Each row is a point on a tangle of strands that fork, close into loops and nearly touch. The rows are in no order.
In the rows, zero is written as 100.
Two points are linked if the straight distance between their rows is under 69.1. Some points are linked to none.
j_131: | 117 | 124 |  95 | 117 |  75 | 132 | 106 | 129 | 113 | 107 | 125 | 138 |  60 |  81 |  93 | 123 |  97 |  63 |  95 | 112 |  41 |  51 | 101 | 117 |  73 | 136 |  92 |
j_942: | 104 | 112 |  62 |  92 |  77 | 107 | 122 |  89 | 102 | 110 |  86 |  65 |  54 | 135 |  92 | 117 |  90 |  72 |  99 |  66 | 139 | 109 | 113 | 126 |  76 | 123 |  79 |
j_752: |  71 |  75 | 111 |  93 | 126 |  77 |  88 |  93 |  77 |  97 | 117 | 128 | 158 |  75 | 116 |  86 | 111 | 136 | 102 |  88 | 103 | 125 |  87 |  90 | 130 |  86 | 120 |
j_913: |  79 |  70 | 103 |  79 |  92 |  88 |  99 |  78 | 133 | 126 |  96 |  88 | 123 |  75 |  64 | 124 |  98 |  74 |  99 |  82 | 138 | 134 |  89 | 140 | 134 | 133 |  79 |
j_426: | 107 | 107 |  95 | 110 |  88 | 116 |  98 |  88 | 118 | 102 |  84 |  82 |  87 | 115 |  89 | 101 |  92 |  80 |  97 | 107 |  97 | 100 | 109 | 101 |  83 |  93 |  99 |
j_204: |  78 |  78 |  94 | 107 | 138 |  73 |  83 |  85 |  71 |  75 | 113 | 123 | 156 |  90 | 121 |  77 | 111 | 128 | 112 |  89 |  96 |  98 |  94 |  75 | 119 |  76 | 129 |
j_610: |  90 |  72 |  64 |  98 | 104 | 100 |  91 |  61 | 130 | 114 |  61 |  69 | 122 |  87 |  69 | 118 |  78 |  68 | 115 |  88 |  86 |  90 | 122 | 115 | 116 | 117 | 112 |
j_637: | 130 | 127 | 119 |  72 |  69 | 112 |  98 | 129 | 112 | 123 | 111 | 116 |  58 | 100 |  95 | 116 | 119 | 113 | 105 |  99 | 108 |  64 | 101 | 129 |  83 | 132 |  85 |
j_703: | 115 | 109 |  76 | 109 |  95 | 113 |  94 |  97 | 112 |  94 |  81 |  94 |  85 | 104 |  95 |  98 |  92 |  85 | 110 | 112 |  64 |  64 | 124 |  97 |  75 |  96 | 109 |
j_502: | 118 | 119 |  62 |  92 |  70 | 110 | 114 |  95 | 115 | 109 |  85 |  73 |  44 | 131 |  93 | 124 |  96 |  70 | 107 |  74 | 124 |  75 | 117 | 131 |  70 | 135 |  78 |
j_612: | 117 | 122 | 150 | 112 | 105 |  98 |  94 | 109 |  83 | 101 | 112 | 122 |  96 | 113 | 114 |  88 | 106 | 133 |  83 | 112 | 127 | 135 |  73 |  75 | 105 |  79 |  93 |
j_448: |  93 |  74 |  52 | 111 | 103 | 100 | 104 |  65 | 123 | 104 |  53 |  53 | 111 | 100 |  76 | 115 |  80 |  61 | 111 |  88 | 100 | 110 | 118 | 107 | 104 | 109 |  99 |
j_785: |  89 | 119 | 118 | 100 |  93 | 126 | 105 | 158 |  92 | 107 | 129 | 141 |  56 |  93 | 122 | 112 |  96 |  94 |  79 | 110 |  45 |  90 | 111 | 105 |  79 | 110 |  87 |
j_727: | 130 | 121 | 111 | 121 |  63 | 122 | 114 |  70 | 133 | 101 |  91 |  82 |  64 | 140 |  64 | 122 |  96 |  64 |  87 | 102 | 132 |  85 |  87 | 114 |  79 | 115 |  86 |
j_413: |  98 | 118 | 121 |  76 |  95 |  98 |  74 | 113 |  90 | 111 | 130 | 177 | 114 |  91 | 103 | 106 | 125 | 141 | 103 |  83 |  85 |  69 |  97 | 102 | 108 | 104 | 127 |
j_175: |  84 | 107 | 108 | 106 |  95 | 108 | 127 | 121 |  84 | 102 | 101 |  67 |  70 | 125 | 122 |  93 |  95 |  96 |  82 |  88 | 135 | 161 |  90 | 100 |  87 |  93 |  76 |
j_850: |  71 |  79 |  97 |  87 | 115 | 101 | 105 | 119 |  85 |  94 |  99 |  72 | 111 |  91 | 132 |  91 |  88 |  99 |  99 |  94 |  78 | 131 | 114 |  88 | 113 |  87 | 101 |
j_794: |  89 |  70 |  73 | 132 | 137 |  57 | 106 |  72 |  74 |  66 |  95 |  98 | 161 |  75 |  99 |  73 | 113 | 121 | 110 | 128 | 122 | 116 |  77 |  80 | 124 |  78 | 114 |
j_621: |  82 |  84 |  61 |  79 |  79 | 115 | 109 |  77 | 125 | 121 |  89 |  72 |  79 | 115 |  83 | 142 |  81 |  52 |  99 |  59 | 116 | 103 | 121 | 131 | 109 | 139 |  92 |
j_358: |  83 |  82 |  90 | 118 | 127 |  69 |  76 |  57 | 101 |  97 | 100 | 140 | 171 |  80 |  66 |  92 | 113 | 119 | 110 |  94 | 115 | 106 |  76 | 100 | 126 |  90 | 130 |
j_651: | 133 | 110 | 122 | 118 |  90 |  92 |  99 |  70 | 116 | 106 |  86 | 100 | 114 | 104 |  60 |  99 | 112 | 104 |  93 | 120 | 147 | 125 |  67 | 103 | 107 |  98 |  93 |
j_17: | 109 |  98 |  89 |  79 | 111 |  83 |  86 |  96 |  91 |  99 |  86 | 104 | 118 |  81 | 100 |  80 | 114 | 135 | 123 |  94 | 100 |  71 | 114 | 103 |  96 |  95 | 111 |
j_411: |  93 |  77 |  76 | 126 | 101 |  99 | 104 |  57 | 122 |  99 |  67 |  69 | 125 |  96 |  68 | 103 |  84 |  62 |  96 | 110 | 107 | 128 |  97 | 104 | 107 |  95 |  98 |
j_759: | 106 | 120 |  93 | 104 |  91 | 109 |  81 |  99 | 103 | 104 | 123 | 163 | 109 |  92 |  93 | 108 | 110 | 104 | 108 | 104 |  54 |  44 | 104 | 101 |  89 | 104 | 132 |
j_201: | 100 |  84 | 101 | 126 | 145 |  76 | 107 |  97 |  59 |  47 | 122 |  78 | 129 | 108 | 143 |  58 |  87 | 103 | 106 | 132 | 101 | 104 |  96 |  48 | 110 |  66 | 107 |
j_210: | 109 | 120 | 122 |  84 |  74 | 113 | 109 | 116 | 110 | 124 | 105 |  89 |  65 | 120 |  97 | 111 | 110 | 102 |  92 |  89 | 136 | 119 |  92 | 121 |  90 | 116 |  80 |
j_104: |  88 |  99 | 100 | 111 | 118 |  84 |  70 |  70 |  98 |  98 | 112 | 156 | 156 |  97 |  84 |  95 | 121 | 125 | 111 |  81 | 106 |  90 |  86 |  91 | 116 |  85 | 141 |
j_926: |  94 |  87 | 108 | 124 | 130 |  93 | 111 | 104 |  74 |  68 | 112 |  71 | 113 | 105 | 136 |  72 |  84 | 100 |  96 | 127 | 102 | 129 |  94 |  61 | 103 |  68 |  98 |
j_868: |  66 |  91 |  64 |  92 |  79 | 128 | 113 |  94 | 112 | 120 |  94 |  76 |  75 | 120 | 101 | 136 |  74 |  50 |  91 |  67 |  89 | 121 | 119 | 113 | 100 | 122 | 101 |
j_997: | 115 | 136 | 152 | 128 |  77 | 125 | 102 | 100 | 116 | 107 | 127 | 133 |  77 | 131 |  88 | 117 |  86 |  86 |  69 | 122 |  90 | 108 |  73 |  83 |  97 |  83 | 105 |
j_150: |  87 | 104 | 103 | 103 | 124 |  94 |  85 | 121 |  77 |  74 | 126 | 145 | 108 | 103 | 133 |  83 |  99 | 116 |  96 | 105 |  58 |  71 | 114 |  68 |  89 |  76 | 123 |
j_82: | 117 | 123 | 115 | 110 |  81 | 112 | 114 | 104 | 111 | 111 |  94 |  80 |  60 | 135 |  89 | 102 | 101 |  94 |  89 |  96 | 142 | 122 |  86 | 111 |  78 | 100 |  77 |
j_936: |  85 |  79 | 100 |  88 |  76 | 117 |  93 |  65 | 142 | 121 |  95 |  91 | 112 |  92 |  68 | 141 |  82 |  57 | 101 |  85 |  84 |  84 | 109 | 128 | 121 | 127 | 111 |
j_543: |  67 |  67 | 104 |  96 | 119 |  77 |  97 |  92 |  87 | 104 | 103 | 102 | 151 |  64 | 102 |  91 | 104 | 119 |  99 | 102 | 104 | 145 |  86 | 103 | 134 |  93 | 106 |
j_887: |  97 |  89 |  93 | 103 | 139 |  72 |  88 |  96 |  59 |  55 | 112 | 121 | 135 | 104 | 130 |  60 | 121 | 136 | 117 |  90 | 103 |  72 |  99 |  62 | 104 |  71 | 123 |
j_274: |  84 | 114 | 127 |  84 |  92 | 108 |  77 | 114 |  94 | 110 | 137 | 169 | 112 |  90 | 111 | 110 | 104 | 121 |  91 |  94 |  67 |  87 | 100 |  97 | 107 |  95 | 128 |
j_62: | 108 | 125 | 111 | 105 |  96 | 115 |  99 | 145 |  92 |  97 | 116 | 137 |  62 | 100 | 114 |  97 | 100 | 104 |  88 | 119 |  57 |  73 | 112 |  95 |  72 | 100 |  95 |
j_579: | 103 | 101 | 108 |  96 | 130 |  93 | 112 | 142 |  68 |  61 | 106 |  84 |  78 | 109 | 143 |  64 |  95 | 113 |  97 | 109 |  74 |  83 | 119 |  66 |  84 |  77 |  91 |
j_40: |  92 |  94 |  73 |  90 | 117 | 104 | 105 | 137 |  87 |  85 |  87 |  72 |  77 | 100 | 129 |  90 |  85 |  94 | 107 |  93 |  45 |  82 | 134 |  82 |  87 |  97 | 102 |
j_822: |  87 |  85 |  98 | 106 |  88 |  89 | 122 |  94 | 107 | 113 |  88 |  80 | 107 |  90 |  76 | 106 | 113 |  89 |  86 | 106 | 162 | 167 |  69 | 121 | 114 | 116 |  67 |
j_700: |  87 |  93 | 128 |  76 |  90 | 104 |  86 |  95 | 110 | 127 | 112 | 116 | 123 |  83 |  90 | 113 | 102 | 110 |  96 |  91 | 104 | 119 |  98 | 117 | 122 | 104 | 106 |
j_644: | 105 |  87 |  78 | 123 | 139 |  81 |  95 |  84 |  74 |  58 |  99 |  84 | 132 | 104 | 122 |  63 |  89 | 104 | 111 | 119 |  82 |  88 | 107 |  59 |  98 |  65 | 121 |
j_212: | 101 | 112 | 118 |  96 |  57 | 131 | 110 |  98 | 129 | 117 | 119 | 103 |  66 | 115 |  85 | 139 |  93 |  62 |  85 |  94 |  97 |  87 |  95 | 119 |  94 | 123 |  98 |
j_87: |  63 |  56 |  89 | 100 | 132 |  65 | 116 | 104 |  69 |  84 | 102 |  87 | 154 |  60 | 116 |  81 | 108 | 128 | 101 | 118 | 113 | 142 |  79 |  95 | 143 |  94 |  98 |
j_478: |  93 | 124 | 121 | 107 |  62 | 138 | 116 | 122 | 119 | 118 | 129 | 118 |  50 | 120 |  98 | 131 |  88 |  62 |  76 | 100 |  77 |  96 |  93 | 114 |  85 | 118 |  91 |
j_485: | 129 | 116 |  98 |  77 |  96 |  87 |  79 |  92 | 103 | 108 |  92 | 123 | 106 |  91 |  84 |  91 | 123 | 138 | 126 |  99 | 109 |  50 | 111 | 112 |  93 | 108 | 110 |
j_370: |  86 |  95 | 130 | 113 | 104 | 108 |  96 | 100 |  94 | 101 | 114 | 103 | 114 | 101 | 118 |  97 |  90 | 100 |  81 | 113 | 103 | 152 |  87 |  83 | 108 |  73 | 102 |
j_487: | 132 | 137 | 141 | 116 | 110 |  93 |  86 | 108 |  82 |  93 | 112 | 142 |  90 | 121 | 109 |  84 | 112 | 140 |  88 | 114 | 120 |  98 |  77 |  69 |  95 |  75 | 104 |
j_70: | 130 | 103 |  89 |  91 |  69 | 111 |  90 |  72 | 140 | 113 |  99 | 102 |  88 |  91 |  70 | 131 | 104 |  79 | 118 | 103 |  91 |  29 | 109 | 127 |  99 | 133 | 105 |
j_359: | 104 | 131 | 139 | 121 |  80 | 129 | 105 | 122 | 111 | 109 | 128 | 133 |  61 | 121 | 102 | 115 |  90 |  84 |  74 | 120 |  74 |  99 |  90 |  92 |  85 |  94 |  96 |
j_307: |  95 |  82 |  60 |  97 | 125 |  92 | 101 | 112 |  91 |  79 |  76 |  57 | 105 |  95 | 118 |  81 |  80 |  94 | 116 |  95 |  47 |  81 | 132 |  72 |  99 |  90 | 115 |
j_762: | 129 | 122 | 135 |  91 |  56 | 117 | 104 |  93 | 132 | 116 | 119 | 107 |  70 | 113 |  71 | 135 | 106 |  85 |  92 | 100 | 121 |  74 |  82 | 120 |  99 | 126 |  94 |
j_711: | 113 | 109 | 104 | 121 | 115 |  89 |  75 |  69 |  95 |  86 | 104 | 138 | 140 | 107 |  88 |  87 | 113 | 121 | 105 | 104 | 112 |  93 |  84 |  79 | 101 |  72 | 130 |
j_609: |  97 |  85 |  76 |  82 | 108 |  91 | 106 | 112 |  93 |  99 |  73 |  55 | 103 |  89 | 109 |  86 | 102 | 110 | 117 |  85 | 105 | 111 | 118 | 104 |  99 | 104 |  92 |
j_272: | 140 | 120 | 118 |  89 |  95 |  88 | 102 | 109 |  94 | 107 |  79 |  84 |  83 | 106 |  97 |  78 | 128 | 141 | 108 | 104 | 150 | 103 |  89 | 109 |  86 | 104 |  78 |
j_23: | 133 | 126 | 124 | 129 | 126 |  81 |  88 | 101 |  71 |  70 | 108 | 125 |  97 | 124 | 117 |  68 | 108 | 138 | 100 | 122 | 121 |  87 |  85 |  56 |  84 |  64 | 105 |
j_364: | 114 | 127 | 107 | 102 |  90 | 113 |  89 | 122 | 100 | 101 | 121 | 155 |  84 |  92 | 100 | 102 | 107 | 108 |  95 | 114 |  57 |  57 | 102 | 100 |  81 | 105 | 110 |
j_331: |  67 |  75 | 105 | 109 | 112 |  96 | 127 | 120 |  78 |  91 | 108 |  65 | 113 |  93 | 131 |  90 |  97 |  98 |  85 | 113 | 120 | 172 |  83 |  86 | 119 |  85 |  83 |
j_156: | 108 |  87 |  71 | 129 | 125 |  85 | 100 |  75 |  91 |  71 |  78 |  67 | 131 |  97 | 103 |  73 |  90 |  95 | 112 | 123 |  92 | 101 | 104 |  72 |  94 |  68 | 110 |
j_771: |  77 | 119 | 120 | 112 |  89 | 125 | 115 | 135 |  98 | 103 | 115 |  96 |  53 | 133 | 125 | 104 |  81 |  79 |  76 |  97 |  84 | 131 | 105 |  92 |  78 |  85 |  84 |
j_425: |  89 |  89 |  85 |  75 |  94 | 105 |  95 | 101 | 111 | 121 |  84 |  79 | 101 |  90 |  97 | 109 |  94 |  93 | 112 |  83 |  96 | 103 | 119 | 119 | 104 | 115 |  96 |
j_673: |  95 | 100 |  62 | 108 |  87 | 101 | 128 |  79 | 100 | 105 |  79 |  58 |  74 | 126 |  91 | 107 |  90 |  71 |  95 |  74 | 149 | 143 |  99 | 119 |  83 | 114 |  76 |
j_77: |  84 | 115 |  97 | 109 | 103 | 117 | 114 | 146 |  95 |  94 | 105 |  90 |  51 | 122 | 127 | 100 |  81 |  80 |  85 | 102 |  66 | 107 | 117 |  89 |  74 |  88 |  85 |
j_970: | 123 | 115 | 114 |  88 | 102 |  94 | 112 | 132 |  85 |  98 |  85 |  73 |  65 | 114 | 119 |  74 | 116 | 131 | 103 |  97 | 129 | 104 | 102 | 101 |  75 |  99 |  74 |
j_323: | 114 | 114 |  82 | 104 |  66 | 128 | 102 | 106 | 124 | 113 | 108 | 111 |  64 |  95 |  89 | 130 |  96 |  61 | 105 | 106 |  59 |  47 | 110 | 121 |  83 | 137 |  96 |
j_122: |  91 |  75 |  67 | 113 | 123 |  87 |  90 |  68 | 105 |  92 |  71 |  75 | 142 |  84 |  89 |  90 |  83 |  92 | 113 | 104 |  75 | 100 | 110 |  88 | 108 |  84 | 122 |
j_197: | 140 | 117 | 131 |  87 |  68 | 102 |  97 |  80 | 130 | 116 | 102 | 101 |  87 | 107 |  61 | 123 | 116 | 101 |  98 | 104 | 140 |  80 |  82 | 122 | 102 | 122 |  92 |
j_92: |  91 |  77 | 102 | 118 | 118 |  62 | 110 |  91 |  82 |  90 |  98 | 117 | 149 |  68 |  87 |  89 | 120 | 130 |  93 | 136 | 146 | 151 |  54 |  92 | 135 |  93 |  94 |
j_860: |  95 | 101 | 141 | 111 | 107 |  99 | 106 | 115 |  81 | 100 | 114 | 102 | 105 | 101 | 122 |  89 | 102 | 122 |  81 | 116 | 127 | 160 |  74 |  85 | 115 |  80 |  87 |
j_418: | 137 | 110 | 106 |  82 |  83 |  93 |  86 |  76 | 123 | 116 |  90 | 103 | 103 |  94 |  67 | 108 | 116 | 116 | 118 | 102 | 129 |  65 | 104 | 125 | 100 | 117 |  99 |
j_586: | 106 |  86 |  92 |  65 |  79 | 102 |  96 |  81 | 140 | 126 | 101 |  79 |  86 |  94 |  77 | 144 | 100 |  74 | 110 |  71 | 134 |  77 | 114 | 149 | 118 | 143 |  85 |
j_692: |  91 |  72 |  96 | 105 | 129 |  68 | 121 | 107 |  61 |  72 |  98 |  77 | 136 |  72 | 122 |  69 | 117 | 137 | 106 | 122 | 130 | 129 |  78 |  86 | 129 |  87 |  92 |
j_54: |  74 |  74 | 103 | 116 | 130 |  94 | 122 | 118 |  66 |  69 | 117 |  52 | 115 | 101 | 148 |  77 |  83 |  92 |  94 | 118 |  99 | 148 |  95 |  68 | 118 |  75 |  92 |
j_245: | 121 | 108 | 120 |  84 | 120 |  74 |  90 | 110 |  64 |  87 | 102 | 131 | 112 |  94 | 116 |  67 | 137 | 167 | 111 |  90 | 130 |  83 |  87 |  81 | 104 |  86 | 104 |
j_628: | 117 | 132 | 112 | 126 |  84 | 120 | 116 | 109 | 114 | 102 |  92 |  89 |  47 | 143 |  95 |  98 |  94 |  84 |  87 | 110 | 108 |  99 |  95 | 100 |  63 |  92 |  79 |
j_550: | 115 | 121 | 142 | 134 |  90 | 115 | 103 |  89 | 112 | 104 | 109 | 107 |  88 | 130 |  91 | 105 |  90 |  90 |  75 | 122 | 115 | 136 |  74 |  83 |  98 |  76 |  95 |
j_74: |  90 |  97 | 110 | 116 | 109 | 104 |  87 |  87 | 100 |  93 | 108 | 114 | 122 | 104 | 108 |  94 |  85 |  95 |  92 | 114 |  80 | 113 |  99 |  79 | 101 |  69 | 120 |
j_430: |  67 | 100 | 120 |  95 | 112 | 101 |  73 | 106 |  87 |  98 | 137 | 164 | 133 | 100 | 124 | 102 | 101 | 118 |  92 |  89 |  63 | 100 | 100 |  82 | 113 |  78 | 138 |
j_577: |  61 |  61 |  81 |  93 | 119 |  86 | 132 | 124 |  75 |  90 |  96 |  48 | 122 |  79 | 126 |  91 | 100 | 100 |  99 |  98 | 113 | 160 |  91 |  99 | 129 | 102 |  83 |
j_557: |  82 |  66 |  80 |  80 | 133 |  75 | 105 | 104 |  69 |  83 |  90 |  67 | 140 |  67 | 123 |  72 | 104 | 131 | 120 |  84 |  89 | 100 | 107 |  91 | 128 |  95 | 107 |
j_820: | 131 | 112 | 126 | 128 |  95 |  93 |  90 |  58 | 112 | 100 |  99 | 124 | 133 | 101 |  54 | 102 | 107 | 105 |  86 | 121 | 137 | 123 |  61 |  91 | 119 |  88 | 110 |
j_368: | 111 | 125 | 126 |  75 |  79 | 114 |  99 | 140 |  97 | 118 | 112 | 120 |  64 |  98 | 110 | 103 | 116 | 121 |  94 |  98 |  94 |  85 | 104 | 114 |  88 | 116 |  87 |
j_770: | 105 | 115 | 116 |  83 | 111 |  86 |  76 | 111 |  71 |  91 | 115 | 165 | 116 | 100 | 111 |  81 | 136 | 153 | 111 |  77 | 107 |  71 |  93 |  83 | 105 |  89 | 121 |
j_58: | 134 | 124 |  92 |  84 |  73 | 112 |  99 | 113 | 121 | 115 |  93 |  97 |  59 | 105 |  89 | 112 | 114 |  97 | 114 | 103 | 105 |  49 | 113 | 126 |  76 | 130 |  86 |
j_98: | 119 | 115 | 121 | 137 | 125 |  91 |  92 |  93 |  83 |  70 | 109 | 111 | 102 | 123 | 116 |  74 |  90 | 112 |  94 | 130 | 104 | 102 |  91 |  56 |  85 |  59 | 108 |
j_149: |  70 | 107 | 114 | 100 |  90 | 122 | 118 | 124 |  93 | 110 | 111 |  79 |  69 | 124 | 123 | 106 |  85 |  82 |  81 |  85 | 106 | 155 |  99 | 100 |  92 |  91 |  83 |
j_108: |  98 |  88 |  96 | 105 |  65 | 128 | 107 |  50 | 146 | 104 |  98 |  87 |  94 | 110 |  63 | 146 |  84 |  41 |  93 |  91 |  95 |  74 | 103 | 120 | 109 | 126 | 104 |
j_45: | 119 | 100 | 109 |  93 | 132 |  74 | 101 | 113 |  58 |  65 | 105 | 103 | 111 |  98 | 133 |  54 | 120 | 149 | 110 | 101 | 113 |  79 | 100 |  72 | 100 |  78 | 100 |
j_702: |  98 |  85 | 104 |  73 |  82 |  97 | 100 |  82 | 130 | 124 |  94 |  82 | 102 |  92 |  69 | 128 | 104 |  80 | 104 |  79 | 147 | 114 |  98 | 142 | 120 | 131 |  79 |
j_11: | 106 | 108 |  92 |  64 |  80 | 112 |  92 | 132 | 109 | 128 | 108 | 119 |  76 |  76 | 107 | 121 | 109 | 101 | 113 |  91 |  66 |  54 | 121 | 129 |  94 | 136 |  95 |
j_828: |  84 |  72 | 113 |  77 | 100 |  81 |  88 |  74 | 126 | 129 |  97 | 105 | 138 |  61 |  60 | 119 | 100 |  98 | 105 |  89 | 125 | 115 |  88 | 137 | 136 | 127 |  94 |
j_57: | 101 | 107 | 110 | 138 | 114 | 107 |  87 |  83 | 100 |  78 | 108 | 112 | 111 | 120 | 109 |  89 |  77 |  84 |  89 | 131 |  74 | 106 | 101 |  61 |  88 |  57 | 122 |
j_815: | 116 | 100 | 100 | 109 |  71 | 117 | 104 |  55 | 138 | 104 |  88 |  78 |  92 | 117 |  60 | 126 |  95 |  58 |  95 |  99 | 125 |  87 |  98 | 118 |  98 | 115 |  93 |
j_775: |  92 | 105 |  76 |  78 |  83 | 124 | 101 | 142 | 106 | 122 | 107 | 114 |  62 |  80 | 113 | 122 |  96 |  81 | 108 |  90 |  46 |  69 | 126 | 121 |  86 | 140 |  94 |
j_129: |  84 |  98 |  73 | 111 | 100 | 100 | 129 | 106 |  86 |  92 |  86 |  50 |  77 | 122 | 113 |  93 |  91 |  81 |  95 |  85 | 131 | 150 | 100 | 103 |  85 |  96 |  79 |
j_517: |  97 | 112 | 127 |  85 |  87 | 113 | 102 | 126 | 102 | 114 | 108 | 108 |  79 | 107 | 110 |  99 | 105 | 111 |  92 |  95 | 101 | 119 | 101 | 104 |  97 |  97 |  92 |
j_436: | 130 | 113 | 117 |  91 | 107 |  81 |  91 |  97 |  87 | 100 |  91 | 113 | 110 |  95 |  94 |  77 | 126 | 145 | 108 | 106 | 135 | 101 |  86 |  94 | 102 |  90 |  98 |
j_547: | 107 |  85 | 108 |  93 | 127 |  77 | 114 | 112 |  58 |  74 | 101 |  77 | 116 |  82 | 133 |  58 | 119 | 144 | 108 | 107 | 124 | 113 |  86 |  81 | 116 |  84 |  90 |
j_569: | 123 | 123 |  88 | 109 |  60 | 121 | 118 |  82 | 126 | 106 |  96 |  83 |  46 | 136 |  78 | 129 |  97 |  61 |  95 |  90 | 123 |  70 | 100 | 123 |  73 | 127 |  81 |
j_729: |  78 | 106 |  78 |  88 |  75 | 130 | 114 | 117 | 111 | 118 | 100 |  90 |  58 | 117 | 108 | 128 |  83 |  62 |  94 |  77 |  77 | 103 | 120 | 115 |  88 | 121 |  96 |
j_244: | 114 |  95 |  75 |  82 |  77 | 109 |  96 |  81 | 134 | 119 |  84 |  81 |  83 | 100 |  78 | 134 |  96 |  73 | 118 |  87 | 104 |  58 | 121 | 131 | 101 | 133 |  96 |
j_685: |  86 | 105 | 115 |  90 |  81 | 123 |  89 | 103 | 113 | 118 | 116 | 125 |  98 |  95 | 100 | 119 |  88 |  87 |  90 | 102 |  57 |  94 | 109 | 108 | 103 |  99 | 118 |
j_932: |  96 |  86 | 114 | 102 | 106 |  77 | 105 |  94 |  93 | 107 |  94 | 105 | 134 |  71 |  83 |  94 | 121 | 124 |  94 | 119 | 146 | 155 |  65 | 107 | 128 | 101 |  87 |
j_237: |  92 |  70 |  66 | 120 | 119 |  74 | 116 |  82 |  97 |  86 |  68 |  59 | 137 |  76 |  86 |  85 | 102 |  98 | 108 | 122 | 120 | 132 |  86 |  99 | 112 |  93 |  90 |
j_25: | 102 |  97 | 106 | 128 |  90 | 117 | 104 |  65 | 121 | 101 |  87 |  84 | 109 | 113 |  74 | 106 |  87 |  66 |  88 | 115 | 111 | 126 |  89 |  97 |  99 |  85 |  99 |
j_744: |  83 |  82 |  80 |  84 | 102 | 102 |  86 |  85 | 117 | 121 |  81 |  88 | 119 |  83 |  92 | 112 |  85 |  88 | 114 |  89 |  68 |  87 | 124 | 114 | 110 | 108 | 118 |
j_935: | 105 | 126 | 110 |  97 | 100 | 104 | 119 | 143 |  86 |  97 |  96 |  74 |  44 | 130 | 126 |  81 | 103 | 115 |  94 |  91 | 117 | 111 | 102 | 101 |  67 |  97 |  67 |
j_177: | 126 | 115 | 123 | 117 |  79 | 104 | 114 |  83 | 116 | 111 |  90 |  82 |  84 | 124 |  70 | 104 | 108 |  92 |  87 | 107 | 161 | 133 |  70 | 112 |  95 | 104 |  78 |
j_193: | 125 | 134 | 120 | 145 |  87 | 122 | 109 |  93 | 118 |  94 |  98 | 101 |  60 | 143 |  89 |  99 |  86 |  78 |  84 | 128 |  95 |  94 |  89 |  84 |  69 |  80 |  93 |
j_991: |  88 |  86 |  62 |  92 | 106 |  92 | 121 | 109 |  91 |  99 |  73 |  42 |  95 |  98 | 106 |  92 | 100 |  92 | 110 |  78 | 123 | 133 | 109 | 109 |  98 | 107 |  81 |
j_649: |  82 |  96 |  65 |  84 |  79 | 129 | 100 | 122 | 116 | 126 |  99 |  97 |  68 |  95 | 106 | 137 |  82 |  63 | 104 |  79 |  48 |  77 | 128 | 116 |  97 | 137 | 106 |
j_155: |  90 |  75 |  80 | 108 | 131 |  65 |  89 |  70 |  90 |  88 |  83 | 106 | 162 |  70 |  84 |  81 | 111 | 125 | 119 | 106 | 113 | 104 |  85 |  98 | 118 |  90 | 115 |
j_772: |  90 | 104 |  83 |  97 | 112 |  99 |  77 | 108 |  90 |  90 | 115 | 150 | 113 |  94 | 112 |  93 | 104 | 113 | 107 |  99 |  43 |  50 | 116 |  90 |  88 |  90 | 133 |
j_218: | 103 |  96 |  70 | 116 | 103 | 108 |  86 |  73 | 116 |  96 |  77 |  96 | 113 | 101 |  90 | 101 |  81 |  79 | 109 | 113 |  52 |  66 | 124 |  87 |  89 |  85 | 128 |
j_230: | 140 | 122 |  84 | 101 |  73 | 115 |  96 |  95 | 126 | 109 |  96 | 109 |  70 |  95 |  78 | 119 | 108 |  83 | 117 | 116 |  80 |  27 | 110 | 120 |  77 | 131 |  97 |
j_823: |  88 |  77 |  89 |  70 | 124 |  71 |  91 |  98 |  79 |  99 |  86 |  94 | 137 |  66 | 109 |  76 | 114 | 144 | 125 |  80 | 100 |  85 | 110 | 106 | 118 |  98 | 111 |
j_367: | 101 | 112 |  98 | 105 | 123 | 104 | 102 | 160 |  73 |  73 | 119 | 138 |  70 |  92 | 130 |  90 |  98 | 106 |  87 | 117 |  37 |  63 | 124 |  81 |  70 |  97 |  95 |
j_343: |  96 |  72 |  61 |  82 | 130 |  78 | 101 | 103 |  84 |  86 |  72 |  53 | 129 |  78 | 114 |  74 |  94 | 118 | 126 |  85 |  70 |  81 | 125 |  87 | 113 |  97 | 112 |
j_172: |  94 | 108 | 110 |  99 | 133 |  92 |  95 | 148 |  57 |  61 | 132 | 160 |  86 | 102 | 139 |  77 | 107 | 123 |  91 | 105 |  53 |  58 | 118 |  67 |  80 |  85 | 105 |
j_809: |  79 |  68 |  57 |  75 | 101 |  96 | 102 |  82 | 123 | 127 |  72 |  61 |  99 |  94 |  82 | 132 |  83 |  67 | 116 |  60 | 116 | 112 | 125 | 134 | 120 | 140 |  90 |
j_834: |  90 |  85 | 116 |  73 |  95 |  86 |  78 |  72 | 122 | 127 | 106 | 119 | 140 |  70 |  69 | 118 |  99 | 109 | 109 |  86 | 108 |  91 | 102 | 133 | 130 | 119 | 113 |
j_813: |  83 | 102 |  82 |  98 | 118 | 110 | 118 | 155 |  81 |  79 | 102 |  77 |  58 | 114 | 139 |  91 |  79 |  83 |  90 |  96 |  47 |  96 | 131 |  76 |  78 |  93 |  89 |
j_376: |  84 |  96 | 115 |  61 |  99 | 105 |  94 | 129 |  90 | 116 | 107 | 106 |  99 |  83 | 124 |  97 | 104 | 126 | 102 |  84 |  84 | 109 | 114 | 109 | 106 | 102 |  97 |
j_505: |  94 |  90 | 127 |  82 |  96 |  92 |  94 |  98 |  99 | 119 | 103 | 106 | 122 |  80 |  90 | 103 | 115 | 121 |  95 |  98 | 132 | 142 |  84 | 116 | 123 | 105 |  90 |
j_910: | 112 | 104 | 113 | 128 | 104 |  94 |  81 |  52 | 111 |  96 | 104 | 131 | 145 | 104 |  66 |  98 | 100 | 100 |  93 | 117 | 110 | 109 |  78 |  87 | 110 |  77 | 125 |
j_35: |  95 | 101 |  99 |  54 |  97 |  99 |  87 | 130 |  97 | 118 |  99 | 111 |  94 |  74 | 115 | 100 | 111 | 129 | 117 |  84 |  77 |  73 | 125 | 117 | 102 | 117 |  97 |
j_220: |  86 |  87 |  76 | 116 | 121 |  93 |  78 |  64 | 104 |  90 |  88 | 109 | 143 |  96 |  91 |  95 |  81 |  89 | 108 | 103 |  57 |  79 | 113 |  84 | 101 |  76 | 138 |

A tip is a point with one link. Name the tips that can be reached along the links from each point below, in the order of the rows.
j_367: j_785
j_17: j_936, j_550, j_577
j_244: j_131, j_794, j_92, j_193, j_809
j_274: j_430, j_935

How many points has the smallest loop of links through each point below? Write none if it is on no loop.
j_62: 7
j_487: 8
j_87: 8
j_274: none

Name the points in between on the shortest way along the links from the first point to the second, in order.
j_104 / j_649: j_711 > j_910 > j_820 > j_651 > j_177 > j_82 > j_210 > j_517 > j_376 > j_35 > j_11 > j_775
j_212 / j_129: j_762 > j_197 > j_418 > j_485 > j_17 > j_823 > j_557 > j_343 > j_307 > j_40 > j_813 > j_77 > j_771 > j_149 > j_175
j_201 / j_25: j_644 > j_156 > j_122 > j_220 > j_218 > j_703 > j_426
j_569 / j_610: j_502 > j_942 > j_673 > j_129 > j_991 > j_609 > j_425 > j_744
